Each row is a point on a landscape with many valleys, with its height.
A ball rolls from a point to the lowest of its 2 nearest points, and stops where none of them is lower. Distance is the straight distance between rows; heights are no part of it.
J695 (h 91.6): [112 137 125 106 150 160 120  95 100 145  95 106  89 142  49 101 108 130
 206 132 118 120 152 104 136 112]
J102 (h 20.3): [100  91 127 173 107 125 139 107 138  86 159 166 123 141 134 100 163 133
  79 100 106 168  91 175 151 199]
J398 (h 7.6): [111 113 137 158  68 142  99 131 109 113 156 182 151 141 144 160 150 137
 107 131 165 195 128 136 158 166]
J816 (h 71.6): [143 100 106 146 181  90 150 113  94 156  84 108 130 161  92 135 141 116
 144 184 108 106 133 117 157 133]
J226 (h 54.3): [109 124 143  73 139  93  97 157 194 121 136 116 154 109 204 119 140 123
  80  95 118 121 134 146  70 115]
J778 (h 57.3): [131  78 140 200 142  75 187 118 140 155 122 128 117 135 101  83 176 112
 119 122  73 121  89 154 174 175]
J162 (h 39.6): [151 182 124  87 157 113  84 139 133 119 119 152  91 121 129 112  95 125
 138 116 135  83 125  83 113  78]
J825 (h 43.6): [112  66 124 178 151 105 183  88  98 127  91 106 133 102  99 141 167 136
 135 166 112 101 104 144 176 167]
J953 (h 31.5): [ 92 127 120 134 110 134 133 113 136 123  84 139 127 146 106 117 156 140
 105 125 104 138 109 177 154 152]
J894 (h 44.6): [139 121 116  85 136  84 137 154 196 157 123  77 156  88 172  96 120 120
  70 100 101 133 118 158 111  79]
J824 (h 53.4): [120 154 102 108 142 159 147  99  80 115  89 161 109 106  75 145  91 171
 207 132 144  82 145 124 132 106]
J725 (h 55.8): [126 148 168  68  95 131  70 115 183 114 145 129 152 107 171 129 113 126
 140  92 153 117 136 102  58  93]
J132 (h 47.4): [111 171 110 100 126 164 119 109 100 114  98 176  92 127  74 113  86 179
 200 109 146  95 130 108 133 104]
J62 (h 67.8): [161 108 140 166 141 111 148 134 120 163 108  90 114 153 116 113 151 104
 107 172 108 128 132 111 149 147]
J177 (h 20.5): [146 101 135 174  96 168 149 106  76 129 133 140 135 132 107 160 140 137
 138 163 155 162 155 117 153 172]
J793 (h 52.2): [102 153 154  76 112 120  71 153 173 120 124 138 125 139 172 135 136 128
 109 105 138 121 133 124  92 118]
J830 (h 6.1): [ 86 117  94 147 101 177 158 140 104  85 125 157 143  78 141 211 129 163
 142 116 143 109 120 196 129 146]
J969 (h 82.2): [161 132  87 117 223  57 141 128  99 153 119 147 131 165  93 157 135 114
 127 169  85  95 114 142 165 115]
J925 (h 68.9): [143  77 177 208  96 104 152  82 116 157 163 148 104 130 107 113 166 132
 117 152 124 148 128 137 176 193]
J783 (h 38.1): [114 121  94 151 172 121 179 129  97  85 114 153 128 143 141 132 155 134
  99 152 112 132 105 170 136 169]
J22 (h 47.7): [190 132 138  87 121 117 140 104 151 137 143  87 183  95 192 100 113 122
  90 116 136 140 150 134  58  92]
J332 (h 34.5): [123 116 117 164 156 117 170 126 106 114 111 138 127 142 126 121 163 128
  96 151 107 129 104 159 153 171]
J180 (h 55.6): [133 128 158 129 104 183 101 103 124 147 136  65 112 144  85 108 122  97
 158 128 125 163 153  96 136 139]
J461 (h 28.4): [ 99 154 156  95  71 175  67 139 131 115 199 138 148 137 131 155 108 124
 193 100 186 179 113  81  96  84]
J31 (h 48.4): [132 167 112  97 185  82 110 174 147 113 129 145 114 148 183 125 129 109
  80 135 118 107 124 134 106  99]
J673 (h 30.0): [136 108 126 165 147 125 170 119  92 133  98 126 129 145 113 139 155 130
 116 178 119 124 131 140 153 170]
J599 (h 23.2): [168 171 151  87 133 134 119 114 148 111 154 112 136 108 173 113 103 109
 132 120 152 103 135  98  59  75]
J668 (h 54.8): [133 124 143 125 116 159 106 109 132 159 108  66 103 150  76  99 119 100
 154 128 107 141 148 103 134 123]
J982 (h 36.1): [ 94 143 112 124  77 178 124 120  99 109 124 186 139 121 110 180  95 201
 191 100 168 114 132 145 111 107]
J972 (h 60.0): [127 139 152  69  83 157  71  94 186 134 143  76 148 101 137  95 102 118
 144  76 139 144 141 129  85  86]
J308 (h 65.6): [164  72 181 202  94 101 136 108 142 185 156  85 103 136 118  91 152 105
 113 147 109 133 147  98 164 165]
J580 (h 39.3): [162 180 136 109 151 133 130 144 110 129 126 116 104 147 145 138 103 111
 120 164 139 107 145  96 108 107]
J270 (h 65.0): [169  87 175 179  93 119 126 114 155 186 155  62 117 124 113  95 143  92
 102 139 114 142 145  97 152 151]
J284 (h 48.9): [176 138 135  74 136 117 123  96 155 130 137 107 172  91 179  81 100 133
 118 101 139 123 146 126  41  66]
J153 (h 10.3): [123 132 162 116  66 128  70 153 134 113 178 146 173 134 180 174 137  96
 119 129 179 197 123  94 103 115]
J822 (h 53.9): [105 155 171  73 102 121  65 144 184 119 138 146 140 126 176 145 123 137
 129  99 149 116 139 103  65 106]
J496 (h 64.4): [150 104 163 167  77 142 110 103 136 168 139  88 116 142 101 107 142 104
 109 135 118 159 142 111 158 167]
J631 (h 58.1): [120 108 160  96  86 113  79 137 182 127 159 109 180 111 202 140 154 109
  80  98 142 165 134 134  94 137]
J994 (h 44.4): [122 173 162  95 125 131  75 154 153  95 144 174 115 111 139 112 102 154
 165  83 170  72 107  38  84  88]
J566 (h 14.0): [140 148 166 104  87 142  96 135 132 107 181 135 172 130 183 177 119  96
 131 125 182 169 123  84  70  99]
J407 (h 32.6): [ 88 137 121 124  75 166 108 148 104 117 140 198 149 143 126 184  98 202
 180 101 178 135 127 132 103 107]
J90 (h 67.5): [119 172  78 114 187 100 154 132  88  90  97 203 121 108 122 158 110 169
 145 138 135  75 114 154 136 108]
J976 (h 38.2): [171 137 129  90 176 120 121 113 140 162 136  58 119  95 103  92  99  81
 159 129 103 111 147  97 105  64]
J115 (h 64.8): [118  71 153 205 125 109 187  80 110 122 138 136 118  99 116 124 172 141
 117 148 113 127 108 157 174 196]
J575 (h 22.9): [105  97 146 172  89 131 132  93 132 119 141 154 127 138 119 112 171 141
  87 117 116 165 107 175 166 190]
J785 (h 51.7): [125  66 147 182 117 116 149  89 112 161  90  90 130 153  77 103 151 119
 152 156 106 120 139 103 163 152]
J16 (h 66.4): [140 131 108  82 129 103  96 144 185 183  98  91 116 111  96  99  94 111
 118  99  80 115 129 140 143  57]
J78 (h 20.7): [ 69 113  95 112 159 113 128 146 149  64 111 172 129 170 149 110 143 141
  98 107  96 141 101 167 105 160]
J480 (h 31.8): [ 89  92 103 162 147 131 181 106 120  83 112 128 120  86 117 140 157 138
 115 134 104 129  77 187 161 177]
J334 (h 22.5): [ 97 129 108 145 132 151 160 136  99  85 120 174 143 130 149 163 143 159
 106 135 145 139 120 173 130 160]
J462 (h 34.2): [152 194 145 109 171 157 130 139  97 105 171 134  94 117 126 119  89 116
 173 131 161  93 134  50  96  92]
J731 (h 28.6): [ 70 128 115 127 116 134 124 120 139  95  95 160 129 153 126 122 154 151
 101 109 110 147 112 178 133 158]
J537 (h 35.4): [139 163 148  95 114 140  97 131 153 129 124 104 112 139 146 126 112 111
 111 129 138 128 139 112 102 104]
J748 (h 14.1): [119 124 122 147  58 178 112 138  87 121 148 168 159 142 125 181 113 151
 161 126 179 185 132 125 136 130]
J108 (h 41.8): [128 183 145  89 131 130  77 145 150 108 125 163  98 115 137 108  99 139
 148 100 155  76 125  75 100  82]
J999 (h 27.8): [146 103 120 172  91 190 159 118  59 128 146 144 148 122 108 187 119 146
 171 150 170 160 161 115 139 160]
J109 (h 37.4): [ 87 122 129 137  72 172 123  74 121 125  80 126 134 115  77 139 137 156
 142 130 129 142 117 172 159 161]
J680 (h 63.3): [134 140 135  90  97 147  96 119 177 163 111  57 114 116 101  90 101 107
 130 101 105 134 140 129 121  87]
J154 (h 56.4): [135 121 159 139  73 186  87  99 113 143 156  89 123 143  86 122 123 101
 151 127 144 190 148 101 152 153]
J388 (h 54.1): [143 103 140 145 127 139 124 115 130 172  94  67 112 149  77  96 130  97
 145 148  98 137 146  97 145 128]
J721 (h 61.4): [125 178 126 107 168 165 130 132  84 118 135 152  77 120  73 105  96 148
 212 106 151  89 144  69 136 101]
J608 (h 58.4): [123  93 143 175  59 161 116  79  97 134 139 149 140 118  83 147 143 142
 140 147 149 181 134 144 179 179]
J612 (h 41.9): [125 153 120 132 108 192 148 132  73 122 148 164 119 138 107 170  87 173
 191 120 168 130 148 115 109 119]
J730 (h 29.2): [167 146  99 138 203  77 158 151  87 136 117 126 125 164 134 143 137 115
 119 198 119 106 137 122 144 141]
J316 (h 34.1): [139 120 107 115 162  82 138 175 171 144 132 101 126 136 170  99 142  93
  60 116  87 131 109 155 129 118]
J318 (h 57.4): [120 161 125 118 188 163 142 124  65 127 140 136  81 129  72 109 107 137
 220 126 152  96 165  67 135 113]
J585 (h 15.9): [108 108 112 161  66 175 139 112  89 108 132 163 160  93 120 197 132 162
 151 120 158 152 132 173 140 152]
J922 (h 6.0): [103 112 150 149  55 119  72 145 122 115 170 175 155 137 156 147 156 109
 104 129 162 207 123 127 164 160]
J64 (h 47.8): [178 110 136 134 127  99 155 146 172 175 132  58 146  98 152  99 129  96
  74 131 101 132 128 130 127 106]
J489 (h 49.4): [108 167 144 114 104 166 102 158 118 109 164 181 109 143 120 142  84 183
 175  95 185 101 121  65  96  93]
J924 (h 57.2): [130 114 144 156  62 176  97 100 102 137 144 132 136 140  89 138 127 121
 146 139 159 189 143 118 163 162]
J578 (h 90.0): [121 125 124 103 167 133 117  99 110 159  97  88  95 153  47  97 114 106
 196 138  98 114 155  95 140  96]
J517 (h 38.8): [150 107  94 137 171  75 158 186 171 152 136 102 127 143 148  90 142  87
  75 106  72 136 100 158 152 128]
J616 (h 39.7): [149 151  98 148 177 123 179 142  65 116 112 149 132 142 138 165 118 151
 146 197 145  97 153 124 124 146]
J593 (h 63.1): [114  99 157 150  63 118  84 129 174 150 166 120 130 137 143  97 158 110
  67  88 119 174 121 154 159 168]
J352 (h 43.4): [151 149 147 126 173 159 141 125  88 129 151  75 104 146 123 125 114  88
 168 169 142 129 166  65 108 118]
J341 (h 43.7): [156 173 111 138 171 133 168 147  65 122 129 156 118 145 132 162  93 150
 156 182 155  95 153  98 121 124]
J708 (h 47.3): [ 86 130  98 127 123 156 161 108 110  97  81 138 128  77 108 178 132 164
 150 138 127 100 115 184 148 138]
J828 (h 41.7): [162 180 126 126 166 134 148 154  88 120 136 135 110 152 145 157 100 126
 132 183 153 106 150  85 109 121]
J232 (h 25.5): [141 109 126 170 126 153 169 115  79 120 116 139 136 131 122 156 146 149
 121 172 142 132 143 136 145 173]
J949 (h 70.0): [163  83 176 199  89 123 139  98  98 152 166 135 109 137 114 131 163 121
 109 166 141 157 144 110 171 182]
J460 (h 25.1): [145 137 143 135 111 146 117 129 125 142 116 108 115 156 131 125 134 114
 106 149 130 143 141 117 132 142]
J320 (h 70.8): [131 163  81 113 199  92 155 129  86 108 102 184 124 125 110 158 121 151
 136 161 123  84 121 151 145 114]
J71 (h 72.2): [119 123 100 106 134  91 119 164 185 170  94 111 120 147 111  95 137 107
  97  93  68 133 116 169 156 100]
J420 (h 32.7): [ 64 152 114 108 135 127 115 137 127  89  88 202 120 133 132 145 124 192
 144 105 139 108 120 159 115 125]
J313 (h 21.5): [ 86 110 132 149  66 155 106 102 123 106 123 168 154 128 113 150 154 158
 117 117 145 174 119 174 160 173]
J272 (h 26.4): [159 136 151 133 125 147 125 126 121 140 130  80 111 145 127 125 123  97
 118 162 133 138 150  94 122 135]
J918 (h 47.6): [140 137 129 134 163 158 149 124  77 132 124 102 103 151 102 135 112 122
 177 176 141 121 169  73 124 132]
J628 (h 51.9): [159 100 139 170 129  85 160 164 176 175 147  82 120 116 152  84 151  94
  69 109  91 136 118 139 156 147]
J676 (h 25.6): [175 146 111 129 194  77 142 161 108 145 124 108 121 154 142 133 135  90
  98 185 108 107 132 119 136 126]
J567 (h 33.7): [171 145 131  93 198 116 124 116 117 150 154  65 109 109 111 103 108  70
 166 148 115 101 151  77 101  75]
J677 (h 62.2): [ 97  89 150 126  69 108  74 141 198 146 165 110 152 126 164  97 158 113
  65  71 115 172 119 157 142 158]
J860 (h 13.6): [166 145 161 107  91 147 106 117 141 117 171 109 167 119 184 146 125  88
 103 127 162 161 135 102  76 108]
J576 (h 57.8): [125 141 160  71  77 147  64 107 182 127 151 101 156 117 157 128 116 119
 139  90 156 144 136 118  78  99]
J291 (h 69.3): [163  90 122 162 171  80 153 132 113 170 104  88 128 163 108 118 151  93
 127 177 102 111 135 104 156 136]
J36 (h 19.3): [ 91 107 119 153  66 173 123  99 106 102 127 163 157  99 111 176 147 161
 135 121 156 165 122 182 163 165]
J697 (h 27.1): [ 98  83 135 139 109 105 102 157 180 110 177 135 130 152 178  86 154 110
  57  75  99 170 109 150 125 193]
J229 (h 31.1): [165 144 160 102 108 168 111  98 142 134 160  63 136 113 138 113 115  86
 133 123 139 151 146 102  92 103]
J452 (h 64.0): [140 111 162 150  61 145  88 106 137 154 148 112 127 142 113 119 145 107
 102 129 134 178 136 124 159 165]
J23 (h 76.1): [137  95  91 134 196  88 159  93  74 139  88 117 142 149  89 156 137 129
 173 188 118  86 138 115 158 122]
J292 (h 44.7): [188 142 133  97 148 129 146 104 143 147 148  59 148  90 149  93 106  89
 126 135 126 125 149 111  75  81]
J573 (h 13.4): [ 61 125  82 116 154 140 154 133 121  57 105 176 135 106 142 155 132 167
 126 118 124 114  99 192 119 148]
J296 (h 59.6): [126 104  92 137 154 137 178  98  74 121  85 115 132  90  98 177 117 150
 190 175 143  79 146 137 139 133]
J672 (h 29.8): [ 76 133 124 131  92 151 111 159 115 106 137 213 156 146 150 193 119 197
 156 105 169 136 128 147  97 126]
J829 (h 63.6): [130 101 165 162  48 125  83 114 154 160 166 123 127 138 123 107 153 107
  81 113 125 179 127 141 175 171]
J440 (h 37.1): [ 93  71 115 172 150 120 186 101 118 105 105 106 119  72 102 146 164 137
 132 150 106 106  81 172 180 176]
J570 (h 64.6): [136 130 118 100 118 125 102 130 172 182  96  71 112 123  82  91 100 102
 137 116  87 128 138 123 141  80]
J859 (h 52.9): [134 133 137  68 145  82 111 143 176 119 138 119 166  96 214 117 134 125
  82 104 127 111 138 140  58  93]
J936 (h 46.4): [193 141 145 100 129 132 141 110 138 133 150  74 157 100 174 112 115  96
 102 137 138 131 146 116  68  91]
J380 (h 29.1): [185 119 161 127  96 152 123  99 144 141 167  59 153 105 152 114 128  79
  98 129 139 160 142 106  99 119]
J185 (h 66.6): [156  86 166 195 119 107 154 112 120 164 131 100 108 145 114 104 160 109
 107 163 108 131 137 113 161 176]
J231 (h 26.5): [161 158 157  85 109 152 107  93 146 112 170 111 160 108 165 115 112 106
 149  94 158 136 142 101  50  80]
J434 (h 39.0): [149 175 144 113 181 155 135 129  92 121 163 103  96 131 119 124 101 101
 176 152 149 106 152  60 100 101]
J202 (h 46.9): [112 166 167  96 105 151  74 155 151 105 166 173 120 123 140 140  98 163
 167  90 176  98 116  52  81  94]
J587 (h 82.8): [145 109  93 113 202  91 135  91  74 148  96 132 122 153  66 147 109 126
 184 172 114  82 142  99 155 102]
J850 (h 20.1): [113 135 123 150 122 144 145 139 108  99 125 167 134 153 149 151 149 148
  91 138 139 154 126 156 139 165]
J168 (h 44.8): [180  91 136 126 129 119 154 121 173 184 129  25 154  84 117  85 109  91
 126 124  96 136 142 106 124  82]
J245 (h 46.3): [183 103 143 145 124 115 146 132 161 184 128  38 135 108 125  92 123  84
 107 137 103 131 138 106 132 109]
J357 (h 49.6): [170 102 127 144 137  81 165 167 180 182 139  67 139  96 158  87 138  96
  71 114  94 138 112 135 151 116]
J451 (h 23.1): [ 97 108 138 160  71 142 100 106 130 120 130 158 139 150 120 127 164 135
  96 115 134 177 116 167 168 178]
J147 (h 34.6): [148 125  97 156 195  93 183 132  72 121 106 132 139 148 129 157 142 132
 135 200 130 104 139 129 146 158]
J68 (h 19.1): [107 133 127 132  58 180  89 147  92 122 165 168 151 151 119 171 103 155
 189 113 185 194 128 112 126 111]
J679 (h 26.8): [ 75  99  98 147 134 133 160 113 129  65 116 153 129 121 123 128 150 140
  98 114 100 142  76 187 142 177]
J247 (h 27.2): [ 68 115 113 139 111 147 129 164 112  86 142 211 168 136 163 196 137 187
 141 101 156 152 127 166 100 150]
J514 (h 33.3): [147 161 149  87 119 158 100 110 153 134 139  77 116 114 131 109 106 102
 141 113 135 128 141 105  90  86]
J176 (h 62.3): [113  77 141 191 106 139 166  82 104 117 132 131 130  83 108 150 164 150
 122 149 131 130 111 163 173 192]
J625 (h 38.9): [134 113 136 116 122 100 125 158 179 126 151  94 147 117 203 104 151 103
  49  98 109 145 118 146 108 135]
J311 (h 46.6): [122 176 130 125 119 183 125 147  94 116 152 173  98 142 109 146  82 171
 185 112 169 111 137  82 107  99]
J791 (h 35.3): [136 126 120 151 103 198 159 124  62 124 149 143 137 134 101 176 101 157
 192 139 166 149 160 114 120 139]
J454 (h 58.6): [109 141  90 108 150 138 153  96  85 116  73 157 116  95  85 154 104 167
 188 148 134  85 128 146 142 111]
J743 (h 54.2): [156  92 157 192 115  86 156 146 163 179 160 103 103 130 137  77 156  99
  78 112  89 137 120 143 163 168]
J889 (h 23.0): [125 151 129 127 129 138 128 137 117 122 106 142 118 162 136 140 139 136
 104 150 129 137 132 142 134 141]
J843 (h 38.7): [ 83 166 141  89 108 135  64 138 158 113  93 183 104 146 123 121 115 175
 149  95 145 101 131 113 110 109]
J841 (h 58.5): [146 183 115  98 164 141  97 133  99 114 120 168  81 118  84  98  86 142
 187 102 146  79 122  60 139  88]
J738 (h 46.7): [136 120 134  87 106 104 112 135 195 157 120  74 156  93 168  92 116 123
  80  94 110 135 128 154 100  85]
J399 (h 88.0): [138 113 113 131 143  96 134 139 149 177  85 108 122 152  87 110 144 101
 116 137  77 125 120 144 158 117]
J541 (h 85.5): [120 132  97 122 158  98 142 121 132 146  78 137 121 151  88 118 142 120
 121 142  83 119 107 166 157 120]
J397 (h 55.3): [137 183 112 102 161 125 104 140 100 110 103 191  95 126 104 120  90 162
 160 118 151  74 123  84 135  89]
J404 (h 59.5): [119  94 154  90  81 109  88 130 195 145 156  86 190  96 195 112 146 124
  77  78 130 163 133 159  98 132]
J60 (h 64.9): [121  96 107 151 127 175 177  94  65 122 107 118 138  97  99 177 117 152
 194 163 154 103 164 126 130 151]
J188 (h 69.2): [138 124  94  91 151  84 122 164 195 187 100 101 128 123 106 107 119 107
  98  98  73 123 116 157 159  69]
J552 (h 87.9): [137 113 108 105 190 109 122 104  98 161  99 109 102 156  59 119 110 107
 187 155 106  98 150  90 147 100]
J876 (h 9.9): [111 132 132 140  68 163 103 132 110 116 133 167 148 150 133 169 135 150
 127 129 165 181 135 133 146 149]
J419 (h 60.2): [119  76 144 180  76 156 146  75  96 123 133 140 137  90  99 162 158 152
 138 151 146 150 129 155 176 187]
J916 (h 10.1): [ 74 121  80 138 146 157 172 144 110  62 126 158 136  77 150 184 131 163
 131 121 130 104 104 195 124 148]
J736 (h 30.4): [ 85 163 119 118 143 128 123 158 119  94 109 210 125 142 149 153 118 192
 140 115 152  99 132 140 106 121]
J772 (h 51.4): [124 173 138 121 131 146 111 175 114 102 143 197 106 131 133 131  86 190
 163 102 185  73 113  55  99  93]
J250 (h 36.2): [130 101 130 143 124  95 138 169 181 136 165  96 129 126 186  84 149 101
  44  91  94 153 106 150 132 153]
J261 (h 16.5): [ 64 123  91 113 166 123 143 137 126  61 102 181 128 142 144 133 135 161
 114 120 110 129 100 180 115 147]
J499 (h 81.5): [100 125  82 106 174  91 137 127 142 130  89 156 122 153  92 114 144 122
 109 117  68 120  89 184 156 111]
J2 (h 70.9): [163 105 164 182  99 127 139 125 105 141 172 140 116 141 142 138 161 110
  83 166 143 166 138 116 160 182]
J701 (h 22.7): [175 146 113 115 197  95 134 137  90 143 120 113 111 155 117 139 111 104
 152 194 128  93 154  84 131 110]
J230 (h 31.0): [146 137 127 126 141 104 129 162 151 140 126 102 121 143 165 112 148 102
  62 130 107 134 122 141 127 128]
J985 (h 24.8): [ 76 116 112 120 134 114 120 143 156  96 106 154 126 170 141 105 153 132
  87 101  95 148 102 169 120 158]
J160 (h 37.9): [105  90 102 143 132  95 138 158 174 111 133 131 120 166 143  68 145 111
  75  77  74 156  86 163 136 167]
J531 (h 37.3): [143 171 137  84 139 116  91 138 156 131 116 122 105 121 147 111 104 112
 118 126 126 101 132 111 102  78]
J761 (h 28.2): [165 137 122 107 191 112 123 124 107 150 135  80 103 146 102 119 105  82
 164 170 116 102 156  70 123  93]
J792 (h 60.8): [107  93 146 113  80 106  92 144 204 155 146  79 170  99 179  95 139 123
  63  71 110 158 122 162 122 135]
J322 (h 88.9): [154 106 123 138 127 102 134 144 165 189  97  75 120 139  97 100 136  93
 115 134  81 128 132 129 159 117]
J97 (h 23.3): [ 87  91 110 156 127 132 144 112 136  60 139 161 130 141 142 117 152 140
  89 105 108 159  82 172 129 193]
J89 (h 31.3): [131 175 164  85 110 170  92 106 149 100 184 121 133 114 143 117 107 115
 169  84 170 128 129  80  67  75]
J610 (h 17.7): [171 173 104 109 205  86 131 146  85 133 126 144 106 147 118 145 103 115
 135 184 127  89 141  94 131 105]
J796 (h 50.2): [105 143 134  96 110 118  83 151 174 132 106 118 118 149 152 113 137 125
  94 106 110 130 131 147 116 115]
J21 (h 27.9): [177 122 163 140 108 143 125 117 143 151 146  59 128 121 142 116 126  80
  97 146 126 148 144 102 117 135]
J337 (h 40.5): [100 134 122 132  84 182 132  92 104 114  92 147 137 123  96 160 121 167
 160 132 142 140 130 158 141 145]
J849 (h 90.1): [164  86 125 165 133  81 156 160 178 203 109  75 133 122 112  96 140  91
 114 122  81 129 127 118 177 118]
J466 (h 48.5): [121 135 135  92 106 115  95 144 185 149 113  87 133 124 156 105 125 115
  82 109 108 130 132 144 116 102]
J310 (h 31.4): [106  84 121 139 123  96 127 170 188 113 154 118 121 153 174  72 145 113
  61  71  81 162  98 151 124 174]
J993 (h 67.0): [124  64 167 213 118  93 174  76 116 150 131 125 118 118 100 108 174 139
 126 151 111 119 115 140 174 189]
J827 (h 37.2): [143 176 146 102 127 152 114 137 127 116 133 127 105 142 142 136 101 122
 136 140 149 123 138  90 102 106]
J524 (h 76.7): [148 142  82 111 221  71 150 116  88 128 113 162 133 142  95 166 129 136
 139 175 110  85 122 149 157 121]
J776 (h 63.5): [116 159  80 107 162 124 152 117  85 106  91 195 119  80 102 164  99 175
 178 132 142  62 123 143 141 109]
J473 (h 42.4): [ 96 171 129  96 102 163  81 117 129 111  98 173  98 145  90 119  98 178
 178  99 153 104 134 111 120 105]
J951 (h 52.7): [135 154 122 125 176 167 157 128  64 126 133 129  92 141  93 129  91 141
 207 152 150 104 166  79 119 120]
J432 (h 22.6): [157 183 106 106 183  97 122 148  93 125 114 168 103 140 123 137  98 135
 139 161 136  85 133 102 130 105]
J988 (h 29.6): [148 198 157 104 144 157 120 137 118  98 186 147 113 113 138 115  97 128
 166 102 173  86 118  42  75  77]
J926 (h 46.5): [121 167 102 107 190  89 124 170 122 100 121 173 115 162 160 128 130 125
  90 141 121 110 122 141 114 119]
J3 (h 50.4): [ 98 108 100 145 143 148 176 111  94 100  95 126 130  81 118 179 142 154
 140 151 126  99 115 179 155 157]
J958 (h 23.4): [ 99  98 133 152 107 117 118 139 149 102 152 150 123 163 150  95 163 125
  67  96 102 170 104 161 139 189]
J416 (h 56.5): [147  84 163 209 120  82 170 125 151 169 155 126 100 140 122  80 166 114
 104 115  82 131 113 148 173 182]
J865 (h 28.3): [169 139 115 131 176  82 143 167 135 149 128 101 119 148 151 121 143  89
  79 161 101 120 123 133 133 125]
J319 (h 53.0): [134  72 136 164 133 120 138 100 115 175  92  67 122 159  68  92 138 105
 165 150 100 124 152  86 161 127]
J902 (h 48.7): [122  51 129 186 149  92 170  82 102 145  83  95 137 136  88 123 162 128
 150 169 112 100 124 116 177 151]
J459 (h 35.6): [ 71 160 122  93 131 119  89 137 147 102  81 188 114 149 125 122 126 168
 134 106 130 104 127 150 119 114]
J873 (h 61.8): [133 139 139  79  92 138  87 106 190 154 122  59 145  92 130  86  94 122
 126  82 120 138 139 138  97  76]
J561 (h 25.8): [165 190 152  93 144 140 119 124 137  97 169 132 129 105 165 112  98 113
 148 113 160  91 131  66  58  69]
J155 (h 44.5): [136 108  93 142 160  81 155 166 162 153 114 118 122 160 118  92 153  96
  91 108  63 138  97 165 157 134]
J529 (h 23.6): [ 96 147 147 112  60 181  68 142 117 121 171 146 140 149 118 155 103 137
 190 104 187 192 126  97 122 104]
J24 (h 7.8): [117 118 153 129  45 122  49 146 136 120 175 144 163 123 166 150 147  87
 109 127 172 211 121 105 143 135]
J839 (h 50.3): [156 160 125  92 168  84 124 159 151 124 135 114 130 120 192 123 125  96
  76 141 119 104 125 135  93  91]
J325 (h 91.5): [165  77 133 194 148  61 169 165 174 201 124  91 123 131 118  87 157  91
 118 117  80 126 123 121 187 140]
J562 (h 34.7): [ 82 114 122 143  96 144 143  85 126 121  79 130 133 118  81 129 154 148
 125 126 106 136 100 182 164 162]
J193 (h 40.0): [101 153 117 119  95 179 129 108 106 115  95 169 120 127 100 155 103 185
 179 120 158 119 138 146 121 121]
J375 (h 44.2): [110 160  97 123 183 110 151 165 107  84 120 186 123 161 164 141 133 146
 101 149 128 116 118 153 116 144]
J658 (h 76.2): [ 96 124  93 107 141  94 120 147 172 141  90 140 119 160 104  95 144 119
 103  93  68 132 100 182 148 111]
J169 (h 28.5): [100 175 118 111 167 107 118 165 119  93 107 212 113 144 151 141 115 173
 128 122 143  86 126 123 115 110]
J933 (h 54.9): [116 112  94 146 164 128 185 111  81 115  89 126 137  94 114 173 132 148
 155 182 135  87 129 155 148 149]
J498 (h 11.3): [111 102  98 166  76 178 155 129  83 105 144 164 158  78 139 222 131 155
 149 121 158 127 132 182 130 146]
J151 (h 44.1): [ 87 131 107 121  94 178 141  93 111 108  80 136 132  85  92 175 120 173
 167 127 143 110 124 180 144 137]
J73 (h 26.3): [133 190 116 112 171 101 119 169 107 106 117 189 106 143 154 140 104 148
 123 145 149  83 129 103 113 104]
J629 (h 51.6): [137  88 110 180 157  74 178 145 154 150 120 130 121 154 108  81 162 101
 104 107  64 132  87 158 172 160]
J469 (h 56.3): [101 117 161  69 115 107  82 146 191 118 150 126 169 113 207 142 151 117
  94  94 129 143 137 132  64 135]
J33 (h 41.5): [132 103 121 105 136  84 144 161 193 143 145  78 161  96 199  90 135 113
  49  86 100 142 110 158 111 112]
J808 (h 69.7): [125 108 101 150 100 197 174 110  76 121 122 128 143  84 108 202 101 151
 199 136 156 101 152 150 115 138]
J740 (h 24.7): [ 79 115 101 149 122 157 151 141 104  71 137 189 154 121 159 185 143 170
 119 117 147 146 118 179 114 158]
J744 (h 41.6): [111 134  86 133 185 106 166 149 112  76 124 166 123 161 155 127 145 132
  88 144 108 134 104 160 121 159]
J6 (h 33.8): [121 168 164  88  95 184  82 115 135 108 192 121 136 125 134 142 112 110
 187  92 177 166 125  82  84  83]
J425 (h 42.0): [186 116 128 105 159 123 150 109 145 167 143  34 147  88 123  88 104  84
 141 134 105 125 149 103  98  74]
J371 (h 51.5): [162 145 129  85 150  89 127 141 165 131 131  97 148  98 195 114 123 106
  78 126 123 111 130 138  76  81]
J705 (h 53.1): [133 183 118 115 144 132 108 162 103 100 121 198 102 126 118 117  83 175
 166 103 166  68 114  61 116  94]

Call two points neighbours if one is among the 2 nearest of the other. Go from one point of each pair to the other, from neighbour to neighbour, staying as low as possible. Name the highest point that can't be avoided.
J676 / J830: J341
J610 / J599: J284
J830 / J177: J489
J850 / J102: J337
J102 / J830: J451
J922 / J860: J566

For each start below, name the point where the ball stops.
J320: J610
J109: J830
J193: J850
J778: J676
